Points on a hilly landscape, in no order, each with its height.
A ball rolls from a point to whichever of its 2 nearest points has the largest drop for the distance, and stops where none of them is lower. Distance is the straight distance between rows; heights are no part of it.
Devup: [ 86 101 114 110 129 142 124 172  93 147 185 105 162 119  67 182  90 112
 180  84 188  71]  h=5.34
Lere: [158 141  76 147 154 117 126  96  96 179  92 139 129 133 159  94 148 145
  86 171 102 195]  h=3.42
Sodaf: [133 153  81 145 186 107 104  62  45 168 134 146 138 160 127 130 165 139
  57 168 133 194]  h=4.11
Rara: [ 97  99 159 126 105 135 157  93  71 177 162 159 108 139  95 165 152 158
  92  60 165  88]  h=4.44
vefo: [138 132 100 127 135  77 149 137 136  99 144 114 115 124 111 130 112 112
 133 179  92 183]  h=4.24
ridal: [132 131  75 137 166 105 123 105  51 164 119 136 127 147 143 129 151 153
  66 163 114 172]  h=3.80
kuz: [118 121 122 106 126 101 105 177 162 106 138 141 141 133 103 131  95 127
 157 140 103 114]  h=4.75
dop: [136 112 138 150 106 142 144  87 188 148 126 172 109 121 161 141 173 131
 137 106 122 114]  h=3.33
dokog: [172 214 118 190 160 189 108  98 122 168  77 130 112 121 155  77 162 149
  86 172 103 177]  h=6.46
rekek: [101 130 131 104 158 135 110 159 164  80 146 131 183 143 114 154  89  82
 208 121 160 101]  h=3.91
gezod: [104 139 117 127 162  88  84 156  80 136 135 148 107 121 129 123 125 144
  77 148 107 133]  h=5.05
palo: [106 103 119 106 117 129 142 157 156  80 139 120 129 129 158 130 112 105
 168 142 148 123]  h=3.62
netiz: [155 169 115 149 111 146 149 137 171  99  90  95 115 110 138 105  98 148
 125 154  82 170]  h=2.18
mades: [148 148 120 172 117 157 150 105 195 140 114 153 100 116 180 134 149 141
 140 140 105 136]  h=3.61
kiko: [130 124 181 141 114 119 108 101 138 145 147 149  90 115 116 139 184 134
  97 111 112  83]  h=4.27
rovad: [112 112 102 141 124 155 137  98  89 179 151 157 113 165 139 175 181 176
 107 120 142  87]  h=5.67
mado: [169 183  99 192 132 197 130 105 163 179  95 144 115 118 171 108 163 149
 139 158 102 146]  h=4.17
muzim: [124 107 158 104 107 130 137 131 137 130 138 121 103 128 140 132 144 136
 138 109 136  81]  h=2.67
per: [ 98 104 115 101 135 101 118 177 134 120 166 144 134 123 106 151  89 112
 172 128 145 109]  h=4.41
gidiz: [166  87 180 119  99 153 161  83 134 154 111 129  92 126 130 114 185 134
 120  86 156  89]  h=1.39
nugir: [135 136 122 125 148 125 125 131  84 145 113 109  85 136 165 119 134 162
  95 138 116 105]  h=2.92
Fepa: [118 116 101  93 154  89 128 175 122 105 157 129 160 136 112 135  57 100
 178 149 144 151]  h=4.01
diti: [126 114 120  88 145 118 129 147 115 110 127  94 118 140 136 140  94 141
 160 117 134  85]  h=0.99
kos: [160  82 196  96 110 120 151  85 127 127 120 114 114 114  89 112 161 119
 131  67 155  87]  h=1.86
Mases: [126 110 144 122 101 146 119 107 124 181 120 165 113 136 168 123 169 156
 102 112 137 101]  h=3.92
les: [ 95  95 133 124 107 121 148 144  86 148 187 118 117 125 107 176 124 133
 136  86 157  75]  h=1.95
luse: [133 171 139 145 117 113  94 156 140 103 110 112 128 111 127 102 121 147
  89 149  74 128]  h=5.03
gokav: [169 142  84 147 135 112 147 105 133 153  83 117 121 119 139  93 133 135
 107 163  83 213]  h=3.12
mumu: [106  81 159 106  84 135 136 126 191  82 117 143 160 117 120 115 141  96
 165  89 152 113]  h=2.50
pude: [108  47 147 106 112 122 181  79 108  95 144 126 136 118  93 154 159 105
 148  49 192 108]  h=2.76
Geme: [110 127 143 115 133 112 118 164  82 137 189  92 108 114 108 164 107 125
 138 127 148  79]  h=2.77
kogon: [121 130 150 146  87 181 129 127 222  50  90 112 186 123 118 130  99 109
 172  87 126 109]  h=2.46
vumel: [151 136 107 127 130 138 140 132 122 143 100 106  87 124 171 110 140 154
 129 156 112 134]  h=2.26
Depa: [161 117  93 123 118  94 157 135 164  84  92 105 157 137 102  95  83 107
 144 156  92 216]  h=4.59
Mufet: [153 119  72 127 130 128 161 126 129 140  92 110 114 125 167 102 137 137
 135 168 106 186]  h=2.80
sud: [167 100 184 136  87 173 163 100 169 129  88 111 100 108 132  96 167 116
 139  78 141 101]  h=1.81
fen: [120 103  88  89 143  79 165 129  66 147 144 116 122 145 114 126  89 126
 117 147 141 195]  h=3.23
Kedi: [138 163 191 138  92 152 103 140 159 115 105 112 108 116 118 101 139 143
  96 125  93  91]  h=5.80
bop: [155 129 111 108 132  64 129 131 112 128 106 108 150 128 117  85  89 117
 110 156  88 195]  h=4.15
vora: [138 113 136 151 129 168 122  63  89 198 134 159 120 164 135 150 198 172
  84 100 154  76]  h=5.47
Fonos: [122 112  98  94 147  71 114 180  89 134 148 130 152 135 102 121  70 125
 136 153 121 147]  h=4.38
zisi: [167 194 121 179 179 171  90  92  91 154  87 128 115 137 173  85 181 143
  68 175 130 161]  h=6.41
Gagi: [151 156 134  87 141  77 122 135 127 105 118  96 173 141  80  96  68 104
 140 160  99 188]  h=3.87
Fadi: [136 174 142 110 109 141 120 158 175  75 121 105 182 141 105 126  80 126
 164 157 102 122]  h=2.75
pok: [129 151 160 119 108 159 118 139 204  62 119 112 192 141 114 140  92 111
 182 116 124  99]  h=1.96
livi: [135 151 113 136 179  70 107 111  89 126 117 124 102 126 114 113 128 123
  68 158  87 186]  h=4.64
venis: [127 137  81 136 162 131 125 106  76 171 142 145 111 158 155 150 159 169
  91 174 124 139]  h=4.19
Peve: [146 155 180 145  68 170 130 128 194 102  98 112 123 111 112 113 114 146
 121 100  97  97]  h=5.64
Pegil: [130  81 183  85 105 123 145  96 156  96 123 127 147 113  82 120 149 103
 169  73 166 102]  h=2.21
nir: [106 113  80 121 160 113 117 201  96 143 182 120 167 120  74 169  50  99
 182 132 176 120]  h=5.04
Gito: [ 82 114 104 139 136 112 133 140  72 171 174 157 106 138 125 178 114 163
  98 107 130 101]  h=5.57
maluk: [131 153 118 134 152  77  95 144 110 114 121 121 117 114 130 111 110 139
  90 153  82 143]  h=4.82
Gegaz: [145 171 140 169  79 185 128 141 176 139  87 134 111 108 144 105 153 159
 104 139  85 134]  h=3.13
vivov: [119 161 151 150 149 127  72 130 104 131 114 153 104 123 161 110 166 144
  59 140 111 116]  h=6.18
kubi: [ 97 110  91 111 144  92 129 180  67 152 164 134 132 134 110 150  69 143
 127 124 137 129]  h=4.66
moza: [143 163 132  89 132 106 113 163 139  94 127 101 186 141 109 111  75 118
 168 168 111 144]  h=3.38
pob: [157 167 111 185 144 173  81 102 121 177 104 145 128 129 172 109 201 151
  91 154 106 112]  h=4.88
Kar: [142 158 109 145 143 117 105 127 117 157  95 148 121 120 174  94 139 154
  82 158  91 161]  h=3.74
gofog: [150 170 118 157 153 107  99 115  94 134  76 120 129 112 156  76 146 129
  57 149  90 201]  h=4.00
modup: [158 117 113 156 122 179 156  92 127 173 124 127  98 141 197 143 178 146
 137 131 148  98]  h=1.97
pivar: [119  95 168 115 104 130 133  98  93 180 141 158 107 136 132 138 162 151
  89  85 152  87]  h=4.23
bofe: [109 138 149 153 153 136  72 113  78 151 133 169 108 133 153 136 187 144
  52 110 132  93]  h=6.04
Vubef: [143 113 147 155  85 178 155 126 198 107  83 112 113 101 158 107 144 118
 160  85 126 114]  h=1.33
nep: [141 129 199 127  78 140 139 104 200  89 121 121 127 114  88 121 134 122
 141  90 117  97]  h=5.49
munif: [151 145 121 136 113 154 158 141 160 105  93  91 102 115 169 104 119 134
 150 146 110 137]  h=1.49
fari: [ 93  67 157  93 128 132 151 107 115 102 161 127 154 112  70 159 123  85
 173  53 210  98]  h=2.87
meb: [159 198 103 181 141 152 114 101 138 150  82 143 130 120 135  87 145 153
  71 180  82 208]  h=6.51
diga: [115 125 173 105 137 142 117 137 134 118 180 108 168 124  86 171 111  73
 204  95 189  72]  h=4.63
nedot: [112 133 115 153  97 180 136 153 216  39  85 118 178 127 133 122  75 114
 164 120 120 138]  h=2.78
faba: [ 87 123  85 126 144 117 134 193  60 162 181 102 152 119  75 170  49 132
 147 113 173 119]  h=4.89
vevat: [110 107 118 118 111 114 138 144 115 145 158 147 111 131 158 146 130 140
 125 132 133 109]  h=1.69
von: [ 95  87 155  96 127 120 132 135 124 141 171 137 127 109  65 162 112 106
 168  68 183  81]  h=3.06
Nozo: [123  78 179  99 102 128 170  95  81 147 155 125 114 133  84 153 144 136
 119  54 178  82]  h=4.60
viban: [123 155 144 111 145  97 115 159 107 110 169  93 106 117 112 136 103 118
 141 160 120 108]  h=3.48
Pili: [106  78 154  96 106 141 152 117 138 114 154 132  96 126 114 149 165 110
 155 101 169  94]  h=3.10
noner: [142 140 138 143  97 167 147 142 193  82  92  90 128 112 156 112 112 126
 164 116 111 112]  h=0.56
gepi: [105 136 120 115 141 135 122 165 180  44 127 127 182 149 122 134  75  86
 189 147 140 142]  h=3.53
lazeg: [ 97 119 164 129 118 109 101 136 123 159 174 165  95 108  95 148 151 122
 113 114 133  94]  h=3.86
Fural: [124 129 178 121  98 112 103 130 174 115 134 138 126 111  92 124 132 128
 131 101 100  85]  h=5.33
lidez: [137 155 130 119 129 102 138 145 140  88 144  83 113 123 124 128 110 124
 143 172  99 138]  h=3.93
vagen: [132 166 144 139 166 111  86 129  66 113 108 122 105 123 167  96 146 134
  51 148 119 148]  h=6.28
Fata: [134  97 137 124 114 158 163 112 133 137 128 125  85 139 180 140 158 138
 137 111 156  90]  h=2.52
Zugo: [101 110 165 107 122 101  92 154 128 150 175 141 124 104  73 144 114 113
 142  95 141  80]  h=3.43
tur: [129 131 120  99 161 104 129 139  77 129 125  94  91 138 138 131  95 154
 121 129 123 106]  h=2.19
risu: [106 115 173 101 147 148 116 115 161  80 150 122 183 131  81 158 130  60
 206  88 185  82]  h=4.45
Rog: [138 149 150 149  99 150 113 121 152 159 113 154 113 122 166 106 166 150
 102 142 107 117]  h=3.55
rugi: [159 157  82 162 145 145 136 104 162 166 108 158 113 130 177 119 143 151
 130 169 102 164]  h=3.89
Gepip: [143 177 127 164 187 141  87 106  63 121 104 133 106 141 183 111 178 139
  46 148 138 145]  h=6.35
novov: [135 111  89 104 146  94 141 160 148  76 122 122 165 144 130 114  65 100
 173 152 126 169]  h=3.60
Nek: [157 120 105 131 136  80 138  88 127 153  84 119 120 142  94  87 130 109
  85 146  82 228]  h=3.37
Gife: [122 141 185  91 122 131 112 150 136 116 163 104 142 129 105 138 111 100
 176 119 155  72]  h=4.93
dip: [121 126 110 123 125 131 138 159 189  56  97 127 166 136 151 109  68 110
 171 139 122 155]  h=3.17
tivup: [153 127 122 160 133 172  99  68 122 202 112 160 128 141 152 128 203 160
 102 116 136  83]  h=5.28
mube: [143 145  88 151 149 157 106 100 112 181 114 151 119 147 167 125 179 168
 104 168 123 120]  h=4.61
Kizi: [ 97 102 138 130  84 148 136 148 211  66 114 155 146 127 140 121 116 106
 155 118 131 133]  h=2.79
ziver: [138 144 122  93 154  76 128 148 118 113 150 107 170 133  60 121  63  78
 165 166 127 196]  h=4.16
rilud: [ 93 135  91 134 166 100 112 142  45 157 156 147 104 140 123 158 122 161
  73 135 121 132]  h=5.31
soz: [147 127 189 104 106 149 125 129 160  93 131  87 146 135 123 127 126 107
 173 107 139  63]  h=5.21
mika: [163 153 111 126 121 104 133 131 149 111  73  98 146 122  98  75  82 135
 108 154  73 203]  h=4.39
domeg: [128 106  91 113 126 119 158 149 139  99 120 119 118 133 169 120 123 120
 151 158 128 160]  h=3.22
bodo: [ 95 107  95 107 163 136 116 181 114 124 172 120 186 135  90 178  77  89
 206 113 187  97]  h=5.20
benut: [161 185 107 177  99 175 149 140 160 142  83 118 118 100 152  95 131 155
 114 157  78 179]  h=2.71
ves: [105 145 148 115 165 153 103 147 167  95 156 147 213 142  90 179 114  57
 219 110 172  96]  h=4.22
maf: [140 123 101 100 144  95 158  95  82 159 117 118 107 144 133 110 131 132
  97 165 125 205]  h=3.58
veb: [ 78  85 138 103 120 136 137 143 147  86 156 133 124 125 125 152 131  91
 170 109 177 102]  h=3.34
Gaden: [120 117  98 109 131  92 157 137  82 141 156 126 119 134 157 137 111 141
 120 160 128 156]  h=2.72
Vazur: [142 143 105 147 170  83 100  65  66 145 108 132 132 140 117 106 176 105
  45 150 109 218]  h=4.36
zut: [ 92 131 139 142 142 123  98 124  74 172 164 166  98 132 129 159 154 153
  72 110 140  90]  h=5.83
Rovek: [125 136 142 132 104 105 100 159 162 116 127 139 132 117 125 121 120 139
 119 139  82 111]  h=5.07
mig: [124 142 110 120 163  64 127 131  88 132 156 119 100 123  94 128 105 115
 105 166 105 186]  h=4.46
pido: [147 133  86 147 117 134 176 135 184  76  80 119 135 120 138 100  86 120
 142 151 101 218]  h=4.73
Katid: [102  90 118 130  95 131 162 114 107 161 169 164 125 138 164 168 146 145
 123  99 155 101]  h=2.57
dipe: [164 153 142 183 126 191  93  87 149 196  93 158 117 122 149 101 204 149
 104 119 119 101]  h=5.09
Vinos: [ 92  61 130 123  97 138 182 107 108 124 158 136 131 140 133 174 146 130
 138  59 174  95]  h=2.63
bokif: [114  96 129 135  95 141 148 123 192 111 124 167 119 123 169 130 153 118
 147 120 134 126]  h=3.08
mavos: [ 70  64 106 127 109 127 159 144 105 112 177 132 141 132 117 185 113 111
 160  72 177  93]  h=2.43

Call two points neighbours if one is among the 2 nearest of the other. Go from one point of each pair to the other, from neighbour to neighbour, staying as low as possible. Name the highest point that can't be avoided.
pok and diti => bop
les and vevat => Vinos
diti and vevat => muzim
noner and gidiz => sud

Where does a ball stop that starts at each point below?
vivov => maluk
Devup => les
lazeg => les
rugi => gidiz
vora => ridal
livi => les
